Each scene shows the same named points in several views. A view is turned or mirrored, and shifted as a whole, has a little noise and may leave points out.

Scene 1
View 1
sukuf: [-12   1 -11  25 -27  30  60  40   7   3  -3  -7  17  11  -1  25 -13 -13
 -13   3  12  40 -20 -19  26 -11   9   0 -22  -8  16  -4   0 -16 -14  -7
  25 -16 -10 -36  51]
Vuk: [-13   6   9  11 -15 -14  27  20 -15   4   5  14   6 -10   5   2  -7 -15
  -7   1 -21  18 -11 -17  15   1 -16 -25 -18 -26  -1  -4   9  29  -8 -18
 -15   5  -2 -28  14]
Dimuk: [-33   8 -17  15  18 -21 -24  11  -8  16   1 -27 -10  19   0 -19   4  10
 -36 -50 -41   4  28  -1 -29  -7   2  15  12  -7  -4 -24  20  -2   3  18
  43  -2 -55 -13   1]
mor: [ -5 -18 -22  34 -13  27  25  28  -3  -7 -10  -5  -8  37  -1  23  -1   7
 -37 -26  17  -4  24   1   1   3  33   9 -11  14   5  -1 -11 -53  -2  18
  39 -26 -10 -15  51]
beget: [-17   3 -15  11   9 -16 -11  13 -16  -1 -10  -6 -15  18   7 -11   6  -7
 -26 -45 -22 -16  23  -9 -24  -2   4 -10   9 -17   1 -21  16 -11  -4  13
  15  -5 -34 -16  19]
zeri: [ -1 -17  -6  37 -28  18  34  16 -14   0 -10  13  -2  11   0  35 -10  24
 -43   9  14  14  18  12  22  21  18  13 -32  22   4  13 -15 -35   8  -7
   8 -17  13  -6  30]
bug: [ -3 -14  -7  28 -14  -1   9   7 -22  -4 -12  13 -13  12   3  18  -2  17
 -42 -11  -1  -8  30   9   2  21  13   2 -18  11   1   3  -6 -28   8   0
   1 -10   1  -2  20]
dalov: [  5  -8 -24  19 -24  32  53  38  -3 -22 -24   8  -4  25  10  28  -5 -27
 -12 -19  34  -8  -7 -25   8  -4  21 -24  -8 -18  23 -11   1 -48 -19   4
   3 -25  -4 -32  74]
Roka: [-11  -7 -10  11  17 -20 -22  17 -18 -10  -2   0 -23  33   4 -20  14 -13
 -20 -62 -26 -41  33 -11 -30  -7  10 -26  15 -21 -13 -15   9 -10  -7  24
  22  -8 -28 -15  24]
vena: [-28  17  -1   9  -5 -21  10  10 -12  18   0  -7   6 -15   6  -3  -8   0
 -23  -7 -36  33  -3  -9   0   1 -20   3  -9 -19   8 -18  23  24   1 -14
  -1   9 -32 -21  -4]
Vusal: [-13  -1   1  18  -2 -32 -19 -10 -31   9 -10  11 -16  -5   6   2  -2  26
 -48 -13 -31  -4  36  14 -11  26  -7   7 -12   5  -4  -4   8   0  17  -8
 -14   5 -13   5 -16]
buzu: [ -9   8  16  14 -27 -27  18  -7 -32  11 -12  30   2 -36  12  18 -16  15
 -33  30 -22  27   2   4  20  33 -28  -6 -34  -6   7   2  10  25  14 -41
 -53  14  11  -5 -17]
Sem: [  0 -15  10  27 -16 -12   9   7 -28  -3  -2  27 -11   3   2  14  -4  14
 -34   1 -11  -7  25   8  12  23   2 -10 -26   5 -11  12 -10  -2   9  -9
 -13  -4  17  -4   9]
fakeg: [-18   3 -10  26 -20   9  32  19  -3  13  -6  -9   9   2   1  20 -12  12
 -35   3  -5  40   0   0  14   5   4  20 -21   6  13  -7   5 -14   2  -8
  19  -8 -19 -20  20]
gavu: [-34  12   6   9  18 -48 -36   0 -21  20  15  -9  -9   0   1 -31   5   9
 -29 -36 -64   5  26   2 -22   0 -19   0   3 -15 -18 -15  21  40   8   1
  16  15 -40  -9 -27]
Dase: [-17   5   3  13   1 -40 -22 -12 -31  12 -10  10 -16 -13   9  -3  -2  22
 -45 -14 -37   0  31  11 -13  24 -15   4 -10  -3  -2  -9  15  11  15 -11
 -20   9 -19   3 -22]
View 2
beget: [  1  15  -6   4  15  11 -17   5 -15 -18   7 -10  -1  15   8 -24   8  15
   4  -8 -11 -26  23  25 -16   2 -17  24 -12   4   8  43   1  33  13 -21
  40 -21  21  -6   6]
dalov: [-76 -24   7 -12   2  -3  -4  22 -43 -23 -13  41  -3 -21  -4 -22  42 -13
 -16 -17 -15 -28  -2   0 -36   0   1  17 -30  -1  18  26 -22  43  49 -68
   5   2  44   2 -20]
gavu: [ 56  35   4  25  19  24 -11 -18  21  -4   9 -22 -10  29  26 -21 -25  26
  18  -8  -3  -6  15  16   4   4 -10  30   1  11 -11  38  25  18 -11  17
  57 -24  11 -13  21]
vena: [ 22  19  25  30  10  31  -7  -3  10   3  13  22 -20  -3  38 -13 -17  15
  10  -5   6  -6  -2  -4 -12  -4   6  26  -8  18 -23  21  10  22  15 -10
  25  -9  23  -2   4]
Dase: [ 27  43   5  18   1   0  15 -21  19   4  21  -8  -5  16  26 -18 -20   0
  18  -6 -13 -10   9   5  13   7 -13  20 -10  21 -17  27 -19   8  14  14
  24 -38  25 -10  30]
Dimuk: [ 35  28   4   8  21  34 -35 -10 -11 -19  27 -18 -11  22   8 -19   8  23
   5 -11  -9 -27  31  31 -17  -3 -24  26   4  13  12  44  20  39  10  -1
  40 -17   0 -21   8]
Vusal: [ 19  40   5   9  -1  -6  17 -27  11  -2  21  -7  -5  15  16 -17 -10 -10
  16 -14 -19 -11   6   5  13   8 -18  16  -9  21  -9  25 -24  11  20  15
  18 -36  23 -16  31]
sukuf: [-39 -18  40   2   6  28  -9  -2 -24 -14  -5  59 -28 -28   9 -12  33 -10
  -9 -24  -4  -7 -22 -19 -38  -4  15  16 -15  11   6   7   8  42  46 -47
   2  20  31 -11 -21]
mor: [-39   0  14 -26   4   4 -10 -18 -38 -30  12  17 -12  -3 -25 -19  54 -24
  -9 -34 -29 -25   4   7 -26   4 -20   8 -10  11  38  26 -11  47  50 -31
   3  -3  20 -28  -2]
Vuk: [-10  -1  19  23   6   9  12   1  11   2 -22  32 -16  -6  32 -20 -13   4
   7 -12   1   5 -22 -16  -9   3  21  24 -22   7 -21  15   8  14  14 -25
  31  -2  40   4   1]
fakeg: [ -7  11  38   7   2  28  -4 -21 -10  -8  22  39 -28 -17  14  -9  20 -10
   0 -22  -8 -10 -11 -12 -20  -3  -1  15  -7  24   0  11  -3  34  45 -17
  -3   2  20 -19  -1]
Sem: [-16  17   9  -4  -4 -19  32 -29   7  -5 -10  13  -7   5   3 -21   5 -26
   8 -25 -25   1 -18 -10  10  13  -2  12 -19  14   1  14 -20  10  27  -5
  17 -19  37 -16  22]
buzu: [  1  29  25  31 -11  -7  43 -18  31  19   6  37 -16 -12  44 -11 -31 -16
  18  -8  -6   9 -26 -30  16   7  13  15 -21  26 -43   1 -32  -4  27   3
   0 -23  45   1  24]
zeri: [-32  11  30 -14  -7  -6  22 -35 -15 -13  12  34 -20 -13 -10 -11  35 -40
  -2 -34 -28  -8 -20 -17  -8   8  -7   3 -14  23  16   7 -27  28  55 -15
 -14  -6  29 -27  11]
bug: [-20  19   9 -11  -3 -11  16 -25 -10 -14  11  11  -7   3  -5 -19  21 -25
   3 -25 -26 -14  -2   0  -2   9 -15   9 -15  16  11  21 -26  24  39 -10
   6 -21  29 -20  16]
View 3
Roka: [-39  21  11  26 -13  45 -53   2  25 -15   7   8   9  13 -16  -3 -11 -23
  -9 -27  -1  11 -38  11 -26   6 -20   2 -17  44  -1  -2   1 -46   3   0
  44  21  34 -14   7]
buzu: [ -7  17  20 -13  -1  28  16 -42 -31 -14  -8  13 -20  12   5 -28   9  22
  -6  33   6   5  -1 -12  16  33  12   8 -12 -50   7  -7  11   2 -14  -4
 -35   7 -54  25   5]
Sem: [-23  28   6   7 -14  14 -12 -23  -3 -15 -31  -9 -11  19  -2 -17   2  15
  -5  15  -6   0   7  -5  -3  33  -7   4  -3  -1  17 -14  14 -38   3  -8
  -5  14 -26   5  -2]
Vusal: [ -3  43  -1  24  -5  29 -20 -20  -6 -26  -7   4   7  16 -16  -9  10  -8
  -7   9   2  14  -8  11 -11  18  -6  -5 -24 -19   5 -25  23 -10 -10  12
   7   9 -25   1   7]
bug: [ -7  29  -1  27 -16  18 -19 -11   6 -10 -22  -1 -10  25 -12  -7  -2  13
   5  11  -1  -9  14   2 -25  26 -17  -1  -4   8  22 -26   3 -50   5  -2
  12  15 -24   6 -14]
mor: [ -5  15  -2  35 -22  23 -34   6  30   5 -10   0 -16  35 -18 -11 -16  18
  11   6   3 -32  25  -2 -48  26 -32  -8  15  41  34 -20 -19 -80  18   3
  40  14 -11   2 -36]
vena: [ -4   4  24  -6   2  61 -15 -22   1  -8  39  24 -11  17  -9 -36  -2  -4
 -10  15  16  -6 -20  -6  -8  23   9 -11  -9 -16   8  16  -4   1 -10  23
  13  -2 -19   5  -4]
Vuk: [-31  -9  30 -23  -4  45  -8 -26  -2  -2  14  13 -23  12   7 -38  -7  15
 -10  14   7  -7 -18 -17   6  34   8   3   4  -3  10  23  -7 -20  -2  -3
  -4   7 -15   9  -1]
sukuf: [-10 -23  24  -8 -14  44 -11  -9  20  20  21  16 -40  32   0 -41 -21  36
   7  23  15 -48  19 -24 -27  41 -10  -7  31  21  36  18 -38 -58  14   3
  19   4 -25  15 -40]
Dimuk: [  1  28   4  31  -3  63 -50  -2  29 -16  41  17  13  23 -29 -21  -2 -30
 -10  -8  12   0 -24  16 -36   8  -9 -25 -19  18   9  -1   3 -14  -4  40
  54  -1  10 -19  -5]
beget: [-19  15  13  23  -9  50 -41  -2  16 -10  22  19   2  16 -17  -9 -10 -16
  -4 -13   6   1 -28   8 -28   9 -14  -2 -14  23   3  -3  -6 -35  -1  10
  36  16  13  -4  -1]
zeri: [  3  24  -1  20 -18  12  -9 -14   8  -1 -28  -6 -24  34  -8 -19  -4  34
  10  28   0 -28  40  -7 -27  38 -19  -6  13   6  37 -25  -5 -60  11  -1
   6  10 -44  12 -32]
gavu: [-15  35  11   7   5  61 -38 -20  12 -30  32   7  19  12 -18 -30   8 -34
 -25  -3   6  21 -39  13  -5  14  10 -21 -28  -3  -2  12  29  18 -14  34
  29  -6   5 -22  18]
fakeg: [ 10   6  11   9  -8  42 -13 -15  12   2  19  13 -21  31 -11 -35  -6  18
   3  26  13 -31  20  -9 -27  34  -5 -15  11  -2  32  -1 -15 -34   3  19
  19  -1 -36   8 -30]
Dase: [ -4  40   5  18   0  38 -18 -24  -9 -27   3  11   7  13 -15 -13  11 -14
 -10   9   3  20 -18  11  -7  15   0  -4 -29 -25  -1 -18  23   1 -14  14
   4   7 -21   1  12]
View 4
gavu: [ 52  24  -3 -21  18   7  27   7   5 -25 -24 -10  36   4 -10  -9   2 -39
 -16   1   1   5   4  -2   0  36  27  34 -10   2  16 -12  -4   5  18 -28
 -17 -12 -29  15   8]
buzu: [-12 -18  -8 -19   5  -1 -29 -21 -32   0  36  13  13 -13  35  -9  11 -32
  -3 -39  12 -16  17  50  -6   0  15  -2   6  21 -11   2  50  16   9 -16
   8 -22 -15 -34   5]
Sem: [  6  -8  10 -27  -1  25 -16 -12 -18   8  21  10  18  -4  29  -9 -26   6
  23 -12  -9  -9  27  42 -23  -3  12   4  -1   1 -15 -14  15  -2 -22  -7
 -16 -24   6 -10  -1]
beget: [ 37   1  14   5  -9   6  18  10  14 -20 -25  -4   6  17  -2  -3 -29  -8
  16  -4 -11   4  37  -4 -11  23   3  15 -13 -14  -4  -1 -31 -17 -20   0
 -15  -7 -18   5  11]
vena: [ 17  -9 -18   4  -1 -14  -6  -5  -7 -20  -6  -5  19   7  -1  -3   7 -31
 -15 -21   2   4  22  22   9  26  21   8 -20   4  13   5  -4   6  -6 -22
  -8   0 -28 -25   6]
mor: [  5 -21  16  -2 -16  11 -21  -8  12   3  -6   0  15  13  -3   3 -54  38
  37   3 -21   0  46  29 -19  -1  -4   1 -26 -32 -10 -14 -42 -25 -89  20
 -39   0   9 -20  10]
Dase: [ 23   8  13 -26  19   5   3  -4   0 -13   3   6  25  -7   8  -5  -2 -32
   1 -14  11 -11   4  12  -9  12   7  22   6   1  -5 -10  23  -1   6  -2
  -4 -24 -21   4  20]
zeri: [-15 -25   8 -20  -6  10 -44 -24 -10  13  24   9  24  -4  13  -1 -34  27
  27 -11  -9 -12  30  54 -19 -13   1  -4 -14 -17 -13 -16   0 -10 -74  14
 -29 -11  11 -34   7]
Roka: [ 52  10  23  -1 -11  26  36  19  16 -16 -32  -5   3  24   5  -8 -44   1
  28   6 -22   7  44 -12 -21  24   6  19 -10 -15  -9  -5 -41 -21 -12  -3
 -19 -12  -8  22   3]
sukuf: [-12 -39 -26  24 -32 -10 -38 -16 -14   0   4  -7   5  18   7   0 -26  22
  11 -22 -21  10  58  51  -1  10  17 -19 -41 -10   8   6 -37  -5 -71 -11
 -27  17  -3 -58  -9]
Dimuk: [ 45  14   7  -6  10  -3  19   8  26 -27 -36 -13  31  15 -29   3 -16 -17
  -3  10  -5   9  14  -9   1  31   9  29 -22 -21  13 -11 -37 -14 -29  -3
 -27   0 -27   9  20]
dalov: [ -7 -41   8  36 -46   4 -21  -4  -3  -1  -1   3 -27  27  24   0 -54  32
  45 -25 -28   4  82  32 -19   1  -7 -24 -27 -18 -21  15 -46 -25 -67  13
 -14   7   5 -40  -4]
fakeg: [ -6 -23 -13   1  -5 -12 -36 -17  -5  -4   5  -2  24   4  -6   3 -13   3
   1 -16  -4   0  26  42   2   8  11  -2 -29 -12   7  -6 -13  -4 -60  -1
 -25   4 -11 -42   9]
Vuk: [  8 -19 -20   9 -18   6 -12  -8 -26  -4   8  -1   5  10  28 -10 -10 -11
   2 -28 -14   4  45  41  -5  16  27  -8 -18  13   3   7  -2   9  -5 -30
  -8  -2 -10 -32 -15]
bug: [  4 -12  19 -20  -1  15 -18 -11  -1   4  11   9  18  -1  12  -3 -34  13
  28  -6  -8 -10  29  31 -21  -4  -2   5  -6 -16 -16 -14  -1 -12 -47  13
 -21 -18   3 -11  12]
View 5
bug: [-23  -5  -2 -21   9 -18   2   3  13 -11  -5   1   6  -6   9 -25 -10 -13
  16  17 -18  27   0  16  13  -8  39  16  -8  13 -18   3  25 -14  15 -15
  11  -9   7  25  19]
Vusal: [-25 -17 -19  -9   4 -19  24 -16   6 -12  -4   2 -10  -1  19   5  -3 -20
  -1  12 -45  16 -11   0  13  10  61 -16  -5  -2 -16  22   7   0   9 -28
  -3   9  11  22  24]
sukuf: [ -3  12  26 -32   0   9 -33   7  28 -33 -20  20  12  -3  -9 -48  -2 -20
  44  15  -4 -22   6   0   8 -42   2  48 -28  21   6 -27  24 -14 -13  44
 -10  -5 -12   6  -7]
Sem: [-24   9 -13 -20   1 -18   9  11  14  -2  -7  11  12 -13  31 -19  -7 -16
   6  23 -19  10  10   2   2   2  49   2 -15  20 -23   8  19 -10  21 -17
  -3  -5  -4  18   8]
fakeg: [-10   2   8 -27  -3  -6 -22  -7  14 -27 -15   5   2   0 -17 -23  -2 -22
  34  12 -25  -9 -13  -1  15 -30  26  22 -27  19   9  -4  17  -3  -9  13
 -10   5   5  14   5]
dalov: [-20  -7  34 -21  17  15  -8  17  38 -40  -8  22   4   1   8 -68 -14 -14
  33  16  19  13  39  26  15 -32   0  61  -5  -2 -17 -34  40 -27  -1  44
  25 -20 -16  14   1]
buzu: [-35  22 -30 -13 -15  -6  17   8   9 -12  -9   9   3   0  24   0  -6 -31
  -5  24 -22 -22  25 -23  18   5  81 -29 -50  18  -1  22  16  17  13   4
 -26  23  -2  -5 -21]
Roka: [ -7 -45  18  -5  23   3  30 -26  28 -25 -10  29 -21  -7  47 -23   2  -9
   8   4 -40  19 -14  15 -10   5  10  22  43 -37 -38 -11  -1 -31  -4  -9
  13 -14 -12  32  47]
gavu: [ -1 -33 -10  -3   2  -4  29 -45  10 -19 -19  25 -26  -3  37  19  14 -20
   0   1 -78 -19 -42 -20 -12  10  41 -23  17 -26 -13  15 -25  -3 -15 -21
 -27  15   0  22  36]
mor: [-10 -13  24 -30  16 -14 -22   2  21 -22  -8   3  10  -6 -11 -47  -9  -8
  41  11  -9  35 -12  31  11 -30   1  53   5  15 -15 -19  31 -29   6  -2
  23 -22   5  35  30]
beget: [-10 -39  14  -6  16   4  21 -27  24 -33 -11  21 -22   2  24 -20   0 -15
  12   4 -40   9 -12  10   3  -5  19  16  24 -29 -21  -7   3 -18 -10   1
   6  -2  -3  26  34]
Vuk: [-13   8  -1 -14  -5  11  10   0  26 -23 -18  34   0  -6  39 -20   2 -25
  10  17 -25 -37  16 -22  -5  -8  36   3 -19   0 -10  -8   4  -4  -6  26
 -25   9 -21  -1  -9]
Dimuk: [  4 -47  11  -7  13  -3  10 -48  14 -33 -16  15 -28   5   5  -2  10 -15
  20  -4 -66   5 -51   4   2 -12  16  10  27 -28  -8   1 -13 -14 -23 -12
  -4   4   7  32  47]
View 6
Vuk: [-19   6  24  25 -43  30  -9  -8 -25   5   4  19  -7  -4 -21 -15 -39  25
  14  -8  -5 -24 -18  10  25  -2  12 -15 -16 -14 -15  -5 -17  -8   6  21
   0  -2 -14  17   3]
Dase: [ 12 -12   9  40 -25   7 -23  -4   7  13  13  22  -1  -9   2 -34  11  22
  20 -26   1   9 -17  24  23  -2 -16   5   5  17  27  11 -21  -5  11  28
   6  -7 -25 -34  40]
mor: [-10 -33  33 -17 -22  12 -62  27  10  12 -21 -40  -2 -16  -6   0 -19  16
  43 -14  13   5  20 -25   1 -51 -33 -14   1 -36  20 -18 -12 -31  32 -42
  21 -19 -22  22  -9]
vena: [-18  -8  -5  30 -41  22 -15 -17 -14   0   6  28   4  -1 -10 -14 -19  32
   3 -23 -11  -1 -23   2  30  -1   3  18  10  -7 -13   5 -28 -10  12  14
  -1  -6 -27  -5  10]
gavu: [-10 -14 -11  49 -54   7 -15  -2  20 -24   8  46  15   6 -10 -30   5  14
  13 -61  -6  10 -34   7  18  -3 -11  20   0  27  11  14 -17 -12  19  24
  10 -34 -24 -34  29]
beget: [ -6 -34   3   9 -55  11 -36   6  15 -15 -15  -5  15  -5 -19 -20  -6  18
  23 -23  10  16 -10 -20   5  -4  -5  -3  -8  14  13   2  -3 -12  10 -13
  28 -15 -30 -15  13]
Vusal: [ 15 -14  16  36 -17   5 -30   3  11  18  10  13  -5 -11   4 -33  13  18
  28 -25   3  10  -9  22  22 -14 -23   0   6  10  33   7 -20  -8  15  23
   6  -9 -23 -29  38]
bug: [  8 -18  36   9 -14  11 -45  16   4  24  -3 -16 -10 -18  -1 -20  -6  16
  39 -11   9   0  10   7  12 -33 -28 -17  -1 -16  29  -8 -15 -18  21  -4
  10  -9 -19   0  18]
sukuf: [-36 -10  26  -9 -30  32 -36   0 -29  14 -10 -17  -8  -9 -15  12 -53  30
  19  -1  -5 -19   6 -20  20 -36  -4  -6   3 -55 -25 -20 -25 -25  24 -26
   0  -4 -20  47 -30]
Dimuk: [-16 -39 -19  19 -54   6 -38   4  27 -25 -11  11  23   1 -10 -15   6  20
  15 -53   0  26 -19 -24   9 -14 -18  28  12  14  11   9 -14 -20  25 -16
  22 -31 -36 -27  13]
buzu: [  9  15  32  43  -5  23  -8 -17 -33  44  27  25 -24 -15   2 -28 -17  34
  15   6  -9 -21 -13  49  41  -1  -2 -11   2 -13   5   1 -33   0   3  49
 -16  16 -16  -3  29]
zeri: [ -1  -9  47   4   3  16 -49  17  -9  40   1 -23 -20 -21   7  -8 -18  21
  40  -4   4 -11  19  10  19 -51 -36 -18   8 -45  21 -17 -25 -24  31  -9
  -2  -8 -13  21   4]
dalov: [-15 -28  40 -32 -38  29 -48  11 -18  16 -28 -50  -6 -19 -27   1 -47  25
  34  28  15  -8  21 -32   3 -20   4 -36 -18 -35  -5 -22  -2 -16   7 -41
  23  12 -23  41 -20]
Roka: [ -2 -37  13   7 -68   8 -35  20  30 -30 -23  -7  19  -3 -30 -27  -5   5
  34 -32  18  15 -10 -26  -7  -3  -5 -18 -27  27  23   0  13 -15   9 -16
  38 -26 -25 -17  18]

Which points are out of place in each view (at most two, in the order of its rows)? Write - if all are in place.
view 1 -> -
view 2 -> -
view 3 -> -
view 4 -> Vuk
view 5 -> -
view 6 -> gavu
